Points, in no order, along strands that fork and pass close to each other.
In the rows, 100 means zero.
Two points are linked if the straight distance between their rows is under 80.3. Some points are linked to none.
siz: [100  73  66 122  84 116  90 102 114  69 108 110 100  66  75 109 103 168
  99 127  83  79  63  74 116 123 128  70  92  86  94 105 124  91  92  78]
Nuzim: [113 102 100 148 155  95  72 102  96 101 108 114 153 135 107  83 107 135
 113 143 124  83  90  76 101  72 104 116  94 104  80  96 106  98  95 119]
kov: [ 88  90  57 122 105  87  82  96  97 105  69 107  91 103 119  96  50  62
 137 113  80 109 135 118 132 114 132 143 113  75 101  70  66  72  86 108]
zop: [ 62 100  55  83  87  97  82  99 105  94  79  95  89  96 111  77  41  56
 124  94  64 126 139 101  90  97 118 120  76  99  89  52  77  83 108  94]
tofan: [118 127 127  91  70  65 148  90 109  84 108  95  86 104  75  94 111 104
  95  69 123 102  89  91  77  97  99  95  91 123 106 121 112  99 117  82]
ravev: [ 96  87 116  74  68 111 113 102  95 110  96 108  90 107  79 125 113 125
  79  91  98 121  86 104 110 104  99 104  84  76  88  99 123 121  76 122]
Sidu: [102  89 107 101  79 100 112  89 108 122  69 101  97  99 124 115  65  57
 112  98 107 111 131 120 114 113 103 128 101  68 104  95  71 102  91 123]
Kavos: [ 99 105 113  67  87 100 113 118 106  94 109  79  78  84 114  95 104  52
  84  80  92  98 109 108  85  92  87  89 106 134 125 116  85 111 129  73]
tep: [125  92 125 117 145 126  96 103  83 125 118  97 118 119 111  84 120  96
  93 102 110 116  89 121 104  92  69 110 119 103  84 100 110  96 101 130]
sivu: [110 113 113 101  90  95 119 101  85 123 113  93 112 114  86  87 117 113
  67  92 107 127 107  95  81 109  80 111  99 105  75  88 119 101 102 117]
vor: [135  74  99 138 137 103  70  96 112  93 137 107 132 122  79  98 126 131
  95 109 113  77  86  93  95  61  97  99 116 116 110 112 110 116  92 118]
vuk: [100 138  79 103 114  87  94  88  89 113  88  79  94  94 130  77  67  63
 120  95  88 123 120 101  87 105  98 121 103 130  97 100  80  60 114  69]
zunos: [ 94  64  96 111  96 122 106  95 107  96 101 124  89  93  92 126  93 129
 109 115  80  87  64  99 141 110 123  84 100  62 111 109 118  96  96 105]
Rav: [ 91 105 121  54  97 100 103 118 105 120 102  87 104 104 133 105  83  53
  80 113 106 115 120 112  71  81  74 116 100 120 108 107  93 113 120  95]
mose: [116  95 102 102  89  99 110 103 104 126 112  96 126 123  98 102 115 106
  66 123 113 116 120 106  71 100  88 109 102 102  94  96 111 126  99 124]
vizek: [ 62 100  72  99  85 125  87 114  97  94  97  86 100 106 116  99  79  90
  97 121  74 115 121  87  86 107 105 107 103  75 109  64 104 112 123 109]
Domur: [ 81 135  97 107 121 101 100 115  98  92  87  90  88  96 126  77  68  77
 110  89  85 104 108  88  82 102 107  99  98 133 106 108  89  71 118  67]
rafe: [105 143 112  98 106 101 113  86  88 131 101  70  97  86 110  68  97  68
  89  81  98 135 117 102  83 116  74 114 109 124  88  99  98  71 115  98]
sava: [ 71 100  62 109 116 113  75 117  98 101  97  88 113 113 129  88  87  75
 100 137  79 115 131  91  83  97 100 112 112  95 116  66  86  88 119 108]
vana: [ 98  88 115  45  97  99 115 133 105 107 109  99  98 103 120 110  99  67
  72 101 106 112 106 136  85  63  79 102 109 136 109 116  97 142 110 100]
Roza: [ 64  84  74  85  67 107 100  87 108 104  82  83  93  96 117  93  45  46
 122  92  76 129 152 104 101  99 103 127  80  65  97  64  69  95  98 119]
vave: [ 94 106  90  81  78  79  99  92 113 105  76 102  99  82 133 105  54  33
 119  82  98  78 125 106  85  73 115 120  98 101 123  96  57  91 127  68]
fis: [131  79 104 100  91  99  94 104  91 111 130 104 111 125  71 117 134 148
  91  98 100  98  80 115 100  93  98  96  97 124  90 111 125 132  83 120]
kativ: [ 93  84 115  84 102 109 100 113 100 115  73 115  92 112 122 126  87  79
 101 105 101 101 108 107 106  81 102 100 104  89 114 104  90 114 103 109]
repu: [ 94 102 127  85 131 132  89 124  82 115 106 112 115 131 104  98 125 139
  96 124 100 109  90 104 100  90  85 102  91 118  89 100 125 117  98 126]
pani: [118  71 113 110  96 108 103  90  90 113 110 124  93 112  79 121 106 130
 104  96  97  85  77 112 129 104 112  93 105  62 101 114 117 105  86 129]
ruz: [122  79 111  87 110 118  89 124  80 108 149  97 123 111  76  99 156 146
  82  82  86 107  78 128 106  99  80  96 107 143  82 105 134 130  74 121]
farer: [ 74  98 111  54  53  93 119  88 101  61 100  99  64  66  51 119 124 112
  89  55 112 109  77  96 116 105  91  84  90 106  96 107 115 116  75  94]
lod: [105  82  93 123 106 132  78 111 106  84 143  82  89  78  86  93 155 136
 103 102  88  83  83  92 117 115  90  65 117 118 116 103 112 123  94  88]
dis: [ 87 115 105  87  88 101 112  73  97 107  84  99  81  81 104  92  79  58
 101  77 110 108 106 109 102 102  91  91 103  93 113 106  80  87 107  85]
ture: [ 98 111 104  92  69 110 121 105  91 108 121  87 106  96  65  86 124 126
  62  82 108 133  99  97  89 129  90 101 108  81  87  81 123 115  97 120]
mazo: [104 101  72 133  94  60  90  97 112 107  63 111 117 115 105 109  70 107
  94 136 103  96 142  72  99 118 129 134  99  73  85  76  88  89  93 114]
digi: [106 106 125  87  95 109 125  89  85 135  84  96  93  94 105 104  87  91
  90  74 108 133 112 125  97 126  76 124 103  69  73  93 104  88  91 132]
Dafo: [ 90 112 108  85 143  89  93 137 116  68 105  96 108 112 139 108 110  87
 109 117 105  78  99  94  79  71  94  94  94 148 128 111  86 104 139  63]
vafas: [ 84 113  91 124 172 106  75 119 101  75  98 103 104 106 123  84 104 100
 115 127  90  74  79  87 107  84  98  79 108 128 100 100  97  82 106  71]
Mizap: [ 56 111 114  67  90 124 118  85  86  88  91  89  68  65  86  98  83  76
  95  61  82 123  87  98 108 110  94  91  91  74 101  88 104  88  97 111]
seba: [ 88  93 117 119 156 127  73 121  98  78 128  88 112 112 107  81 143 145
 112 124  99  77  83  77 111  85  77  77  95 149  95 107 110 111  89  92]
nela: [ 95  94  55 137  91  82  94  80  91  99  77 111  93  94  97  89  64  94
 126 113  87 103 120 106 126 139 138 126 106  60  93  73  90  66  82 103]
nas: [114  79  98 125  84 124  89  91 102  88 143  89 105  83  69  90 156 159
  99  92  94  80  71  91 117 126  91  79 109 109  92 109 129 108  82 101]
bufav: [ 72  92  78 101  75 127 117  93  99  83  96 102  84  94  85 105  67 128
 104  96  77 120  92  85 112 132 126 103  81  40  91  85 119  80  81 108]
fuve: [120  98  88 133 108 100  90 107 108 110 118  90 125 118  94  89 120 110
  81 128 109 106 120  81  66  96  95 100 114 104 106 100 100 110 114 108]
muleg: [ 93  94 113 100 111 140  94 123  76 104 129  91 110 127  97 100 138 149
  88 120  87 116  83 106 114 106  94 105 103  90  98  88 140 122  91 135]
Sisul: [102  79  87 108  88 125  72 108 110  94 110 112 121 120  90 122 115 174
 104 143  99  93  75  84 107  98 125  97  82  91 102  96 128 125  91 109]
pokor: [ 88  84  92 100  77  94  98  91 114  76 100 112  74  74  75 121 113 112
 109  93  93  71  82  92 114 110 117  70  98  93 126 123  98 103 100  71]
gepus: [ 94 115  75 125  96  84  93  66  85 117  70  97  87  93 105  83  72  82
 117  98  87 118 117 107 112 120 109 111 100  90  89  84  87  51  91 103]
fupu: [ 89 108  78  98 118  94  80  99 101 112  89  83 107 108 135  81  78  60
 102 122  94 124 139  98  82  94  90 118 107 121 111  84  75  76 118  97]
Miza: [ 79 133  92  92  68  83 133  77 112  73 108  78  80  77  82  75  91  66
  95  61 111  98 112  93  69 111 102  93  89 108 116  99  90  88 115  71]
Rudek: [ 78  88  62 104  68  86 101  99 112  86  64 106  91  98 101 115  44  93
 112 114  84 106 124  88 108 109 142 116  82  50  86  69  89  86  75 100]
Fevi: [122  99  86 143  99  72  94  88 104 123  85 123 125 118  98  96  83 132
 102 123 112  86 109  75 104 108 117 112 100  74  83  88  99  84  90 113]
varu: [101 104 128 107 116  98 100 118 100  94 116 111  92 107 100  94 128 146
 111  91  90  78  66  77 110  98  99  74  78 145  90 128 113  89 103  79]
vose: [ 98 114 116  77  67  82 121 111 112  73 106  94  63  89  87 107 110  97
 102  65 100  91  89  88  88  96 109  78  81 132 119 118  99 103 107  74]
Mefit: [ 95 110 103 115  94 107 106 106  97  90 118  80  83  81  90  69 129 109
  89  86  90  93 100  75  91 118  88  77 106 125 109  99 109  94 109  76]
Bor: [ 53  85 102  68  92 120  96 120 104  81  73 101  63  74 108 116  76  89
 101  92  65  95  87  87 107  85 102  73  81 100 110  94  99 109 110  82]
vif: [116  89 119  77 140 111  92 131 102  85 133  90 106 112 101 102 143 101
 100 104 106  90  84 126  99  67  72  89 108 160 109 116 105 138 104 105]
rifim: [ 89 106  60 128 135  82  72 127 110  87  85 116 131 115 105 104  89 119
 101 157 101  75 116  71  86  91 126 105 102  95 100  79  84 105 108  87]
vev: [133  84  86 126  78 103  94  79 110 102 126 104 118 104  65 103 129 116
  92 107 114  79  94 109  91 106 110  92 118  80 111  98 108 129  98 113]
Ramal: [ 79 101  87  77  62  90 105  68 104 101  75  90  90  81 105  93  52  40
 107  86 100 124 139 100  92  95  95 120  81  85 103  77  67  85  97 101]
zuge: [109 101  97 125 145 107  82  85  96 106  89 114 100  97 109  91 100  79
 114 109 100  84  90 112 114  88  97  89 126  92 109 106  89  80 111  96]
Meka: [ 77 107  82  99  60 114 107  86  97  84  94  93  87  90  78  92  78 107
  90  85  98 127 107  72  95 128 107 100  83  54  82  67 109  83  92 117]
kazaf: [124 142 126 111 138 103  98  98  92 115 109  81 111 102 128  74 102  92
 104  92 101 103  97  98  90  96  80  97 102 143  92 126 102  69 116  78]
fure: [113  87  90  93  64  91  97  89 107  84 113 109  97 101  64 126 126 158
  98  96  98  87  70  84 108 102 108  76  88 102  97 114 117 108  87  91]
vuze: [104  75  91  83  52 141 100  99  99  77 113  88  82  90  76 130 117 170
 103 109  83 116  63 109 127 125 112  89  92  65 114 100 140 120  79 109]
firog: [118  99 105 104  79  68 109  87 114 101  89 117  93 106  79 120 108 112
  93  95 123  79  98  94  95  95 118  90  93  87 103 112  98 109  96  92]
laz: [ 87  90  94  92 101  83  88 121 106 101  72 117 106 112 125 133  83  88
 105 128 102  80 116  87  96  63 121 104 102  86 111 101  77 121 112  95]
kuref: [ 92  92 116  69  86 112  95 115  94 101  98 109  96 112  79 127 130 157
  96  98  84 114  69  94 113 107  93  92  76 112  83 104 140 115  79 111]
koga: [103 102  80 129 139  85  82 107 105  99  75 111 132 132 140 111  76  89
 110 145 108  98 129 104 106  92 113 132  98  80 104  86  82  94  98 127]
bebam: [147 120 112  89 133  79 108  90 119 112 103  88 125 106 147  99  76  40
  98 110 123  99 118 120  87  87  80 122 122 128 107 134  67  93 116  88]
namu: [ 62  84  86  97  87 130 112  91  86  87  89 104  68  82  93 103  64  86
 118  92  76 114  93 105 124 122 122  96  98  44 104  87 110  83  94 103]
kevi: [137 118 135 108  75  74 135  85  96 100 126  97  99 105  65  79 131 128
 106  55 122  91  64  97  94 102 101  90  85 130  87 126 117  97 100  80]
lamaf: [ 84 119  72 115  70  74  97  61 106  94  79  94  94  80  81  82  82  64
 117  93 113 102 120 102 100 131 115 112 100  79  99  80  80  64  92  95]
bakup: [127 107 122 121 104  75 101  86  91 124  92 116 114 120  90  93 110 130
 100  90 109  82  87  83 102 103 105 104  88 104  73 124 101  80 104  99]
vemi: [ 63  94 115  50  62 116 110  89 103  83  92  88  64  66  83 107  93  60
  91  56  96 115 103 109 105  98  85  86  94  81 115  88  99 126  98 100]
Rup: [124  85  88 131  68 122  97  79 101 103 133  94 113  88  63  92 138 154
  91 108 107  90  69  96 102 116 102  91 109  72  95  98 136 118  91 110]
rato: [110 107 104 133 140 106  86 107  91 108 124  85 129 114 106  62 124 109
  88 121 100 102 105  83  84  90  80  96 118 119  97  92 105  93 104 103]
kuze: [124  90 120  95 122 126 111 114  85 121 131  99 108  99  98  91 127  85
  78  84 109 119  94 143 110 100  73  94 125 120  93 111 115 116  92 130]
kuro: [ 77  90  23 115 110  89  62 120 100  76  88 111 100  99 114  93  56  85
 119 126  67  90 128  98  94  99 141 121 118  79 111  56  83  97 107  81]
tesik: [ 84  89  94  72  92 113  87 131 103  90 114  94 101 110 104 121 120 113
  83 114  88 105 110  94  82  88  87  89 102 121 126  93 108 141 110 103]
fikif: [ 90 109 106  64  82 100 109 107 116 104  91  95  89  80 134  99  66  34
 106  74  88 100 117 107  80  74  89 102  96 115 119 108  78  97 139  65]
tugo: [133  97 108 105 118  82 100  92 113 116 105  95 116 103 115 104 102  54
  94 108 118  96 121 127  82  86  91 112 127 106 115 118  76 108 113 100]
repe: [123 112 115  99  72  70 129  68 108 123  78  87 110  92  94  99  81  64
  94  80 136 121 127 126  86 131  86 134  90  91  78 105  72  81  83 113]
tusup: [ 96  90  83  98  94 126  71 130 105  91 117  91 108 119 103 126 126 152
  93 140  96  99  94  92  90  93 103  90  92 107 114  88 119 142  96 100]
gulem: [105 108 126  98 127 128 105 102  73 140  96 106 103 110 116 100  99  96
  90  95 106 126 100 122 112 107  82 118 112  89  85  99 109  92  97 138]
pivun: [122  99 128 129 126 104  96 102  88 110 145  90 131 106  90  62 154 139
  92  80  99  97  82  87  89  89  77  97 102 139  72 110 120 105  95  97]
Kipa: [114 103  77 139 151  79  66 110 116  87 104 104 128 111 110  95 105 108
 113 136  98  69 110  77  90  78 110  99 118 107 111  88  87  95 112  94]
rop: [ 93 102 123  84  92  93 108 118  99  75  99 103  67  93  92 114 113 127
 108  78  85  83  72  82 111 103  94  72  81 142 109 121 109  98  98  70]
Duv: [103 105  75 132 135  90  76 113 106  90  95 119 140 131 109  92  96 144
 102 163 110  84 105  75  98  97 127 119  92  89  94  81 105 105  90 113]
nifug: [121 102  94 121 110  63 104  89 113  95  99 125 105  96  81 106  98 114
 105 101 110  54  96  83 107  99 127  90 103  99 112 116  97  93 106  81]
tima: [122 121 143  86 123 104 114 110  81 119 113 103 108 108  98  93 129 132
  91  75 107 109  78 113  98  89  79 100  92 143  74 124 125 101 106 101]
Sosiz: [ 88 110 110  59  69  92 115  88 102 120  92  74  95  81 112  90  59  37
  94  78 103 135 138 112  83 103  79 123  87  97  88  94  80  92 104 105]
gilin: [101 142 120 105 104  89 111 103  88 106 114  71  99  94 111  57 109  88
  90  82  92 119 117  79  73 108  89  97  93 140  95 108 105  70 118  77]
ruv: [111 115  83 138 125  88  93  77 100 112  97  98 108  97 107  65 101  74
 119 107 103  99 106 103 111 102 103  96 124 110 107 104  86  59 106  88]
laku: [ 79 126 100  93  83  85 126 102 112  64  97  83  63  86  98  88  93  83
 113  68  93  84  98  84  85 105 111  82  86 127 121 114  95  85 128  53]
suta: [ 89  90  97  66  48 113 103 102 103  60 114  93  72  76  69 124 135 121
  89  82  91 102  78  98 115 109  93  69  98 106 114  94 120 132  77  94]
Mag: [ 97  92  75 112  91  75  93 113 115 102  67 112 115 110 118 129  66  97
 101 130 101  80 134  85 100  99 136 115  98  63 100  80  88 114 101 110]
gini: [128 107 135  73  90  83 130  98  84 111 127 104 108 107  68  84 140 141
  89  55 107  99  68 109  99  96  85  97  88 139  62 122 124 102  96  98]
bofeb: [ 73  90  65 106 128 105  78 123 100  88  80 109  92  99 114 100  77  99
 101 126  82  85  96  85  91  94 115  84 101 105 108  88  96  92 108  81]
Sozas: [139 126 124  95 139  86  99 100 106 114  84 109 119 120 140 110  72  67
 113 111 124  92 102 111  95  75  84 112 102 123 106 129  84  92 116  91]
visak: [ 96  75  88  70  47 125 106  98  97  67 112  91  75  93  73 136 128 129
  95  93  92 112  65 118 137 117  95  83  99  78 118  98 132 132  62 113]
nuge: [ 98  85  97  91 117 106  91  99 103 108  72 111  99 101 141 122  73  46
 114 110 103  94 105 115 116  75  91 111 123  75 123  98  66 112 118 104]
mabi: [116  91 129  81 102 110 109 106  70 108 141  98  98  88  64  94 156 144
  89  54  86  99  65 132 124 112  79  91 108 139  68 108 133 123  69 124]
bamem: [ 54  84  78  82  81 113 105 100 114  62  91 102  69  62  79 110  76  95
  99  74  77  94  87  81 104 107 116  73  83  85  96  90 103  98  98  76]
fufi: [ 79  66  74 120 111 116  94 115 106  72  94 121  88  81  92 115  86 129
 107 125  73  75  71  82 124 113 131  78 102  78  98  99 108  88  94  87]
suguk: [ 63 109 114  86 148 128  84 126  85 101  94 111 104 124 127 101 106 112
 111 130  99 111  85  99 113  92  83  93  93 118 103  99 105 103 100 108]
funus: [ 99  93  77 126  71 108 108  84 106  98 100  95  97 104 100 106  82 103
 104 113  97 102 126 102 105 127 123 115 114  37 112  78  90 106  99 116]
Nogi: [122 120  91 114 142  68  77 109 115  89  93 100 119 113 128  98  93  72
 115 126 107  84 121  95  90  73 102 107 119 118 118 102  71  84 120  84]
vuf: [142 116 107 148 125  78  96  70  97 118 114 106 121 107 100  69 111  91
 108  92 117  80 100  99  99  97 101 109 118 110  93 115  90  69 105 100]
mugul: [111  93 118  71  66  83 129 100 104 115  93 105  86  96  91 126 105  67
  89  87 122 105 108 137 101  83 100 103 105  94 104 115  96 137  79 102]
nagu: [ 58  99  76  92  73 101 108  75 115  76  83 107  69  61  77 101  67  59
 112  83  99  90  95  96 102 100 116  81  85  67 109  82  88  85 101  78]
Kedul: [ 95 140  95 101  86  76 103  75  97 112  97  71  93  82 101  68  83  52
 116  78  94 129 125 110  88 120  95 117 100 121 105  99  79  56 105  84]
nuzu: [119 110 101 126 149  90  81 101 102 118  85 104 137 135 128  93  95  98
 104 138 116 111 121  90  96 101  91 129  97 112  86  88  92  77 104 114]
nupe: [114  95  83 104 144  78  83 103 112  94  75 113 115  98 142 115  77  50
 120 123 110  78 115 110 106  67 105 110 128  92 127  92  65  94 119  89]
duvid: [ 97  87  53 140 124 108  78 104  99  90  95 104 106 106 115  97  83 102
 107 134  83  92 108  95 116 103 131 105 128  61 117  79  86  81  99 104]
meke: [114 144 142  88 146 118 104 120  79 114 118  79 111 101 126  75 118 107
  93  84 103 108  79 103  96 100  70 102  94 156  79 130 121  94 110  82]
Fer: [127  99  98 135  90  73  96  74 110 117  97 126 129 115  80  97 110 151
 103 100 107  77  79  69 106 110 120 107  90  79  66 104 106  82  99 103]
pom: [ 93  94  90 156 133 126  79 106  88 104 123 100 124 108 101  72 120 139
 108 124  90 101  88  77 111 108 103 101 108  79  85  88 120  81  93 104]
ziz: [134  91 123  96 119  92  94  92  96 120  98 114 103 112  97 115 108  92
 103  90 118  81  87 120 105  83  98  86 110 105 112 125  95 108 102 111]
tapif: [109 107 128  63  82 102 139  99  82 124  95  92  96  83  91  99  99  87
  67  68 117 137 106 132  95 113  80 111 101  99  68  97 110 115  92 120]
Moma: [125 103 107 109  90  70 112  74 109 120  96 100 109  92  97  96  94  54
  98 102 130 102 129 113  86 110  98 116 110  95 106 112  71  93 108 105]
buna: [ 57 115  97  76  60  90 114  74 119  63  98  99  67  71  71  97  91  56
 108  66 115  97 106  98  87  96 106  85  85  84 121  89  80 100 106  73]
kudaz: [ 93 137 124  89 102  95 121  86  85 110  75 102  89  89 105  86  81 103
 108  66  98 110  82  88  99 106  92  97  85 106  73 114 102  55 108  81]
poma: [ 93 103  65 121  61  90 105  68 103 100  94  88  97  91  91  85  84  74
 108 103  98 110 139 109  92 124 115 116 113  59 113  65  83  92  96 110]
vozot: [ 77 118  98 109 111  97  97 106  83 124  76 113 109 123 109  89  85 126
  98 120  99 119 102  78  97 113 100 107  79 102  72  90 107  72  98 104]
Zib: [110 111 104 109 120  64  96 110 110  77  96 109  90  98 105 105  90  97
 115 102 106  51  98  90 102  81 124  82 108 114 130 124  85  89 125  63]
vutos: [ 94  98  72 112 126  72  88 115 109  76  74 123  92  94 110 106  69  87
 112 116  91  63 104  89 100  86 134  88 109  90 113  99  79  96 114  59]
nunif: [127  77 124  85 135 103  94 120 101 101 111 106 109 119 109 126 112  91
 104 108 107  90  90 130 107  63  85  91 111 126 119 122 102 130 100 115]
tuli: [ 73 112  87  94  97 105  98 107 104  93  83  97  88  96 111  92  82  94
  93 108  89 103 108  77  81  96 102  83  89 112 100 100  98  96 116  83]
sefe: [104  72  95  78  72 112  85 103 103  75 118  99  98  97  76 127 140 182
 104 100  74  95  60  75 122 119  94  77  74 116  85 109 137 110  69  98]
lugi: [123 123 126  87  93  87 132  94  90 124 110  97  99 102  92  86 112  88
  72  78 116 112 103 120  86 108  80 104 105 121  91 119 105 107 100 102]
guvob: [110  91 115  67  83  97 116 105  96 127  91  89 110 101 130 104  76  53
  84 107 103 132 133 116  80 100  76 125 103 101  89 108  84 107 101 114]
div: [ 96 111 109  91 109  87 106 126 112  84 108  88  93  96 122  95 112  81
 106  91  99  81 114  89  70  89 108  83 101 140 132 116  85 107 140  71]
befo: [ 96 128 114  72  69  84 126  67  96 118  77  83  95  84  98  88  68  74
  97  64 117 140 129 104  86 116  78 130  80  92  71  88  83  79  86 118]
sakan: [ 96  89  80 111  77 128  97 106 107  91 108 103 102 113 104 117  91 129
  91 125  91 103 106  92 107 110 125 101 101  50 109  86 116 117 103 116]
nirev: [103  78 104 128 139 103  86 124 104  74 113 116  95  95  96  91 121 140
 118 112  89  60  68  72 115  98 107  68  98 129  99 125 105  88 105  77]
modu: [112  83 111  80  80 120 113 103  81 101 126 102  88  91  64 104 145 127
  87  69  90 111  62 141 126 118  87  86 112 108  92 103 132 125  72 125]
rogu: [ 67 100  85 105 103 141  95 117  95  96 105  94  97 112 106  98  96 131
  93 123  80 116  99  86 103 117 105  94  95  72 105  81 120 106 103 116]
Lak: [ 93  85 111 105 153 129  81 123  98  82 117  91  89 105 104 101 145 112
 106  96  95  82  80 103 110  88  76  78 109 143 111 106 111 114 100 103]
rir: [ 94  91  65 102  94  76  86  80 101 106  67 106  96  81 131  98  51  38
 130 103  90  97 134 118 117 102 118 120 119  84 118  80  53  91 104  98]
fos: [ 86  99  99  75  46 109 128  81 103  85  92 102  79  90  69 129  99 113
  88  80 118 118  87  90 113 100 104 100  83  52  79  92 110 107  75 119]
figi: [138  76  79 134  99 103  68  87 116  99 132 105 121  99  69 107 129 155
 103 109 113  63  86  93  99  90 116  87 105 101 107 112 107 123  93 112]
boga: [128  86 105 137 136 106  81  97  98 112 107 109 131 138 104  99 110 126
 103 134 112  98 100 103 100  89 100 120  99  78  95  96 105 105  95 146]
Parar: [ 91 141 131  69 116 104 110 105  83 110  77  88  88  92 115  98  87 103
  88  78 100 121  92  93  97 110  80  97  82 132  80 124 111  83 109  83]
mup: [ 69 123 105 104 157 123  79 122  89  94  79 109 103 109 134  90  85  90
 112 129  97  96  93  92 105  95  84  94  98 128  96 102  93  81 116  80]
mutuv: [ 95  97 105  92  60  90 121  70 105  91  90 116  87  88  70 111 102  99
  96  81 131 102  87 103  96 117 108  94  92  67  98  97  97 102  81 100]
sok: [ 86 111  96  97  58 110 123  73  85  99 108  88  94  87  64  84 114 103
  78  77 111 131 102  89  91 134  92 108  98  64  82  76 112  87  89 121]
Fotiv: [115  81 111 128 145 126  60 105  95  91 136  99 126 119  86  91 137 147
 118 122 103  83  72  87 102  70  90  94  93 123  96 100 122 110  82 119]
povar: [ 94  83  84 139 146 100  79 109 105  79 102 113  91  89 106  89 108 106
 120 113  86  64  85  95 113  96 106  72 122  99 107 107  95  75  97  81]
bam: [ 82  87 113  56  57 100 123 102 101  93  98 102  76  81  93 123 109  66
  89  68  98 105  93 117 106  79 100  88  96 102 118 106  96 138  96  90]
dugul: [128  77  86  95  68 105  89  98 115  98 113 112 108 115  80 129 133 169
 101 122  99  92  82 105 105 100 108  96  96  96 106 107 133 129  81 106]
rebet: [130  81 111 127 108 108 103  91  90 126 101 117 109 130 100 115 107 117
 102 110 114  99  95 111 117 106  99 110 106  71  91 105 102 103  91 140]
zafe: [105  87 106 112  77  83 111  81 109 111  65 120  98  98 105 124  79  84
 108 100 117  84 114 106 108 112 117 112 101  55  98  99  82  96  87 114]
nezez: [138  85 132 100  92  77 114  88 100 125  96 127 100 106  91 120 101  86
 101  89 130  86  99 143 109  91  97 104 101  93  99 117  90 120  82 115]
dinom: [ 83 118  85 123 143 106  82 115 102 103  92  97 128 131 118  70 108 103
  97 150 105 111 110  84  84  87  85 111 101 121  99  80 100  86 106 102]
dese: [110  80 114  66  93 112 122 123  94 123 121  96  98 102 102 104 114  75
  66  94  95 122 106 149  97  89  83  97 119 111 106 106 111 139  99 125]
pibe: [ 91 102 122  80  79 106 122  84  96  90 112 101  68  75  61 104 130 118
  91  60 101  97  65 103 110 123  89  79  89 106  91 114 116 100  85  83]
vop: [139  94 125 136 133  87  87  84  96 123 115 112 133 122  93  77 116 129
 105  89 120  76  86  91  99  86  96 110 105 113  75 121 105  84  98 115]
Mekim: [ 90  89  98  76  64  77 100  98 111 108  77 102  98  91 119 120  77  48
 105  96 103  90 135 102  89  69 108 113 102  79 116  93  62 109 112  86]
Voz: [110 140 142  52 125 111 108 121  89 116 103  78 101  95 122  96  93  84
  81  77 100 122  93 113  90  99  75 108  91 148  91 131 108 108 116  85]
gazi: [ 97  76 107  81  51  85 128 103 113 113  92 100 100  91 102 123  87  47
  88  97 124  97 127 125  84  81 102 118 105  72 108 103  78 134  98 106]
reg: [ 84  93 103  50  64  97 112 127 101  94 106  86  83  93  96 125 119  91
  78  88  89 116 102 103  89  92  85  86  93 118 111 102 106 140  98  96]
famem: [ 91 114 136  83  95  97 118  88  94 104  91 101  71  77  84  97 102 106
 100  56  99 100  65  95 116 110  89  85  87 100  85 123 110  76  99  82]
sadi: [ 56 102  93  83  74 128 113  81  86  96  94  89  77  80  93  91  77  61
 112  79  87 119 107 109 110 120 104  98  96  53 108  70  93  98  98 115]
Rure: [109  84 105 114 114  97  95 107 111 117  75 105 114 123 141 117  67  69
 108 126 116 109 138 119 105 102 104 136 108  73 108  96  69  98 102 133]

A fork is a point with three links. Follow the links from the first point to the second and name the forks in between, in order.
Moma; digi -> Sosiz
nezez; befo -> mugul bam sivu Sosiz
nagu; suguk -> vose povar
Mizap; Domur -> bam dugul

Follow the links from the first point to the second, and from the first to the third. Name the last point that the two ways share.
rato; kuze; Lak -> sivu
gepus; reg; bamem -> vuk
Kedul; Nogi; repu -> povar
nunif; rogu; ture -> bam
